Each row is a point on a landscape with many peaks, with its height.
A climber steps from a point to the highest of its 2 nearest points, and stops where none of them is higher. Distance is the straight distance between rows; heights are no part of it.
z_880: [187 112 133 138 153 127 159 126 158 114 113  97  84 116 123  82  88 121
 130 157 143 108]  (h 178)
z_445: [124 132  49 127  89 152 123 179 124 148  94 193  86 127 115 117 149 137
 143 159 149 135]  (h 721)
z_877: [101  94  73 106 157 100  99 166 129 152 129 168 182 138 127 131 102  80
  97 108 137 193]  (h 181)
z_348: [ 78 112 118 143 107  52 117 159  92 180 135 178 120 147 127 139 166 136
 148 137 145 138]  (h 627)
z_725: [159 150 126  92 140 179 107 134 150 129 134 123 146 119 145 159 151 158
 109  94 134 127]  (h 113)
z_318: [144 120 176 135 125 142 144 147 131 177 129  91 110 114 135 125 127 156
 127 135 155  96]  (h 116)
z_344: [179 137  86 119  91 137 113 138 124 101 119 168  84 139 116 110 170 155
 135 141 127 118]  (h 522)
z_776: [149  92  84 159  79 120 124 135 110 124 120 160 101 120  99  94 115 122
 115 158 108 135]  (h 231)
z_320: [155 131 139 128 159 142  78  98 144  80 150 143 157 122  89 174 188 161
 125 138 103 130]  (h 629)
z_666: [154 122 133 191 100 127 126  90  97  89 134 123 116 112  94 115 135 153
 138 183  91 111]  (h 319)
z_280: [ 98 115  92 107 108  56 100 141 123 157 149 175 124 152 124 140 163 125
 144 103 146 130]  (h 512)
z_597: [118 141 196 108 160 136 147 165 137 183 127 100 121 116 155 127  84 114
 109 142 168 124]  (h 507)
z_731: [131 114 148 134 109 121 146 137 142 164 119 102  96 112 132 107  84 111
 137 138 163  94]  (h 143)
z_107: [153 124  87 144 127 184 123  97 116  58 110 148 137 137 114 119 157 146
 102 125  75 160]  (h 382)
z_853: [173 107 122 114 163  58 143 152 173 152 127 121  75 109 120  96 111  93
 149 126 182 104]  (h 115)
z_831: [ 89 146 189 153 114 157 143 143 113 168 122 125 127 130 143 133  97 140
 120 164 143 112]  (h 666)
z_767: [ 91 115 191 125 150 132 137 163 112 206 140  80 140 108 137 150 100 132
  92 135 145 136]  (h 628)
z_43: [ 67 112 150 154  81 112 119 105  96 152 130 133 143 144 131 145 100 102
 148 130 119 117]  (h 196)
z_565: [138  95 157 151 133 123 116 119 107 160 154 106 129 107  97 160 130 150
 104 143 126 114]  (h 548)
z_405: [152  84  52 112 105 146  93 146 138 152 134 157 130 100  91 120 114 113
  90 118 138 150]  (h 141)
z_769: [119  78 111 139 134 134 114  88 108 121 143  95 174 112  93 161 134 128
  92 100  75 147]  (h 388)
z_299: [ 82  90 128 175 120 112 166 123  77 135 125 107 131 149 120 110 119 120
 128 151  99 144]  (h 339)
z_581: [ 86 117 166 143  92 117 123 116 135 151 125 113 119 133 132 131  68  87
 147 142 154  93]  (h 168)
z_870: [120 144 138 123 155 168  91 107 129 102 142 167 171 127 111 156 175 151
  95 136 109 165]  (h 529)
z_250: [123 104 129 133  67 177  95  87 111 128 151 109 157  93 107 152 135 131
 119  95  97 120]  (h 430)
z_407: [143 161  98  88 102 183  92 112 140 106 136 138 141 127 150 148 171 142
 144  81 131 127]  (h 140)
z_340: [161  78  52 128  85 118  91 127 118 128 131 153 112 102  85 115 150 124
 110 123 100 142]  (h 183)
z_471: [106  85  94 104 146 103 122 157 128 172 131 117 163 122 130 127  93  81
 103  81 140 163]  (h 240)
z_238: [144 164 148 135 143 141 172  87 143  82 126  76 130 119 125 125 169 151
 166 111 102  96]  (h 219)
z_747: [167 150 186 137 137 164 131 115 151 124 133  90 121  90 117 143 146 167
 151 146 145  78]  (h 564)
z_789: [131 103  98 115  78  95  82  97 150 119 148 138 125 122 121 131  89  81
 144 100 135 106]  (h 350)
z_8: [165 107 121 169  84  96 111 103 109 101 127 142  86 122 100 104 111 132
 141 181 108 111]  (h 276)
z_614: [144 113 114 103 165  25 140 133 164 133 142 125  92 127 114 101 117  80
 162 101 165 133]  (h 84)
z_890: [151 119  78 116  88 165 142 130 117 127 117 126 125 126 140 114 158 159
 120  84 108 122]  (h 275)
z_823: [108 134 112 109 182   4 148 115 141 111 140 112  98 150 121 102 123  90
 153  95 125 149]  (h 52)
z_417: [153 130 165 108 185 104 134 174 155 157 127  91 107 118 141 116  94 110
 127 139 164 129]  (h 428)
z_548: [105 114 148 141 167 134 173 162 130 161 105  90 117 125 137  91  81 104
 106 140 136 146]  (h 407)
z_608: [137 124 126 102 108 142  71  92 161 125 150 143 144 111 129 154  82  89
 115 112 151 117]  (h 305)
z_265: [108 128 170 168  72 148 121 130 100 155 133 137 117 121 131 135 123 152
 144 166 131  99]  (h 773)
z_637: [144 111  98 129 128 150  97 113 118  96 126 161 147 142 116 150 158 136
 101 123  96 155]  (h 447)
z_58: [183 137 110  85 127 156  70 141 164 138 138 145 116 118 130 154 148 153
 111 106 164 114]  (h 89)
z_485: [ 69  91 102 155  90  97 119 143  82 165 137 163 147 153 120 142 148 127
 126 128 111 153]  (h 503)
z_533: [114 151  98 103 115 105 152 156 108 128 122 145 128 151 161 125 183 155
 144  90 126 141]  (h 467)
z_948: [146 167 137 124 127 142 115 146 136 102 121 158 108 147 153 133 175 169
 157 134 149  96]  (h 144)
z_441: [126  92  82 121  88  65  95 103 134 124 149 166 111 138 105 128 135 113
 140 121 136 129]  (h 416)
z_493: [142 146 161  98 187 108 141 169 148 136 134  87 136 133 154 127 122 112
 141  94 140 126]  (h 367)
z_103: [115 144  74 112  95 115 147 169 120 155 107 175 101 143 135 108 178 147
 142 123 148 131]  (h 581)
z_24: [114 157 128 131 153 116 165 156  97 111 127 124 140 163 159 120 167 150
 141 114 104 144]  (h 383)
z_220: [ 57 136 175 161 116 128 159 110 102 147 115  86 155 141 134 142 105 102
 152 124 107 117]  (h 234)
z_42: [165 185 128 113 144 165 125 118 154  64 115 150 132 132 142 127 187 161
 153 112 121 112]  (h 120)
z_173: [149 109 129 141  71 136 119 101 114 124 141 106 120 104 108 128 124 137
 131 112 101 101]  (h 495)
z_435: [155 123 152 127 140  84 161 137 148 146 130 107  77 131 132  91 109 109
 154 141 158 100]  (h 145)
z_820: [149 126 112 173 117  96 161  95 104  75 122 125 100 149 112 103 135 151
 136 161  83 136]  (h 377)
z_746: [122 158 191 144 147 120 113  96 150  92 131 121 140 130 128 141 107 102
 172 155 135  95]  (h 192)
z_383: [152 124 105 143 125 119 145 117 108  92 123 144  96 140 118 111 173 167
 127 147 105 122]  (h 443)
z_51: [120 150 130 142 161  67 161 135  95 108 142 116 119 160 131 126 184 165
 145 143 104 143]  (h 318)
z_444: [122 118 161 116 189  84 116 166 144 161 137 117 134 146 139 132  71  81
 121 143 158 143]  (h 368)
z_908: [115  90  94 123 154  88 112 150 127 131 124 172 140 154 119 126 120  96
 110 134 130 166]  (h 135)
z_223: [147 133  91 131 117 203 144 124 112 104 106 127 141 116 125 124 157 161
  97 109  83 151]  (h 327)
z_404: [ 80 102 139 161 127 121 148  94 103 115 115  92 151 142 111 129  79  88
 130 132  88 128]  (h 280)
z_2: [141 140  86 130 102 159 105 153 126 111 106 194  86 155 130 118 139 153
 127 169 135 132]  (h 605)
z_398: [195 137 119  89 114 150 111 141 176 139 127 130  91 114 137 118 134 145
 146 101 181  86]  (h 67)
z_556: [108 140  81 111  74 144 127 113 126 120 124 142 139 140 163 120 134 126
 143  82 123 125]  (h 226)
z_840: [ 86 110 166 149 168 123 149 146 103 164 128  87 143 128 133 132  95 112
 114 139 122 150]  (h 500)
z_74: [ 82  74 107 176  91 121 162 146  75 171 120 135 131 126 115 111 132 140
 113 146 108 148]  (h 405)
z_82: [127 137 119 176 149  91 179  97  92  98 134  92 112 157 115 118 173 164
 143 155  82 147]  (h 317)
z_744: [149 166 126 102 150 138 163 160 149 109 108 131 115 148 179 103 131 138
 148  99 152 121]  (h 70)
z_240: [106 156 115 116 149  19 151 113 120  93 143 114  94 148 124 111 148 137
 146 103 111 155]  (h 22)
z_994: [120 170 171 138 132 130 111 117 144  98 125 160 129 151 144 143 139 134
 170 160 158  92]  (h 167)
z_229: [119 116 148 166 172 106 135 125 115 106 123 140 125 156 111 114  83 115
 112 200 117 148]  (h 166)
z_451: [116 142  85 112 114 151 159 164 144 146  98 147 128 133 162  89 105 109
 145 101 152 131]  (h 265)
z_723: [151 129 179 138 152 151 115 122 141 142 144 114 133  91 117 161 150 175
 108 153 138 106]  (h 646)
z_391: [126 170 134 102  98 181 101  89 156  98 136 135 157 106 146 151 148 120
 165  83 141 103]  (h 163)
z_370: [140 165 187 109 139 165 141 165 145 168 125  97 116 108 164 130 145 164
 140 120 174  97]  (h 92)
z_113: [131 117 123  96 173 120 131 162 142 143 126 117 160 132 156 140 108 104
 104  94 130 151]  (h 303)
z_26: [161 161  95 107 152 160 148 145 142  78 104 130 116 142 159 111 166 155
 135  96 123 126]  (h 96)
z_618: [103 133 156 138 137 136 103  91 132 109 133 128 153 130 110 151  87  99
 124 142 117 113]  (h 223)
z_675: [ 86 182 197 131 137 172 151 131 134 137 109 154 146 130 154 130 106 130
 108 184 149 139]  (h 565)
z_416: [134 130 133 136  39 149 119 136 117 158 127 153  95 119 133 119 122 147
 148 144 150  95]  (h 677)
z_568: [102 147  82 100  80 157 126 154 135 162 126 149 147 137 169 127 134 133
 147  94 168 127]  (h 216)
z_125: [128 168 123  60 157 157 108 120 157 120 132 138 185 118 155 154 110  95
  89  95 137 175]  (h 272)
z_131: [ 85 140 173 118 162 125 109 109 132 128 130 140 156 135 136 148  71  80
  99 154 129 153]  (h 264)
z_261: [132  84 102 159 169  88 114 146 114 120 116 166 123 154 100 117 107 105
  99 181 117 163]  (h 128)
z_804: [113 125 145 116 113 173  79  81 137 126 151 119 172  91 101 174 119 118
 117  94 117 128]  (h 378)
z_303: [141 159 133 111 108 161 139  78 151  72 126 105 146 120 137 131 157 134
 163  89 115 100]  (h 188)
z_686: [134 143 147 134 165 113 172 107 120 109 133  63 127 135 123 131 145 137
 153 129 104 121]  (h 256)
z_207: [111  84 148 138 153 114 119 109 107 152 149  86 161 120 103 164 112 119
 102 114 102 130]  (h 463)
z_701: [122 119 100 131 145 149 183 169 135 138  92 118 113 121 146  75  98 116
 115 129 135 146]  (h 328)
z_745: [168 163 124  79 141 171 138 166 168 137 115 126 120 118 177 121 132 142
 127 100 169 102]  (h 46)
z_496: [ 79 123 162 129 170  87 105 132 126 139 142 121 152 153 129 160  85  69
 136 131 132 140]  (h 312)
z_159: [167 130 131 130 132 170  98  80 139  76 140 131 149  94  82 147 151 156
 101 145  89 144]  (h 535)
z_544: [136 109 121 136  64 107 145 123 110 162 126 110  93 109 123 107 138 157
 144 124 132  93]  (h 582)
z_121: [154 144 145 150 170 141 176 124 137  98 110  84 114 134 133 101 116 133
 132 154 117 122]  (h 215)
z_255: [102 129 139 139 151 144 128 115 117 113 119 156 148 146 120 127  91 103
  71 171 113 165]  (h 213)
z_188: [148  99 124 157 116 172 124  95 106 108 143 102 148  87  81 143 145 152
  91 128  74 141]  (h 455)
z_244: [121 187 192 114 174 162 165 158 143 148 117 120 139 114 157 125 113 130
 106 155 143 134]  (h 475)
z_571: [113 140 117  85 128 163  85  96 150 121 150 138 179 120 143 167 115 105
 122  88 140 142]  (h 326)

For each start below, name the point where the climber stops.
z_581 => z_348
z_398 => z_686
z_556 => z_320
z_405 => z_445

Call two points neighbours if one is among the 2 nearest of the other. Go from one point of each pair to the other, from neighbour to neighbour, staying as high as possible. Name the lowest point that can't be avoided.
z_686 / z_723 => z_731
z_445 / z_686 => z_240
z_265 / z_348 => z_608
z_348 / z_320 => z_568
z_767 / z_265 => z_244
z_723 / z_320 => z_769
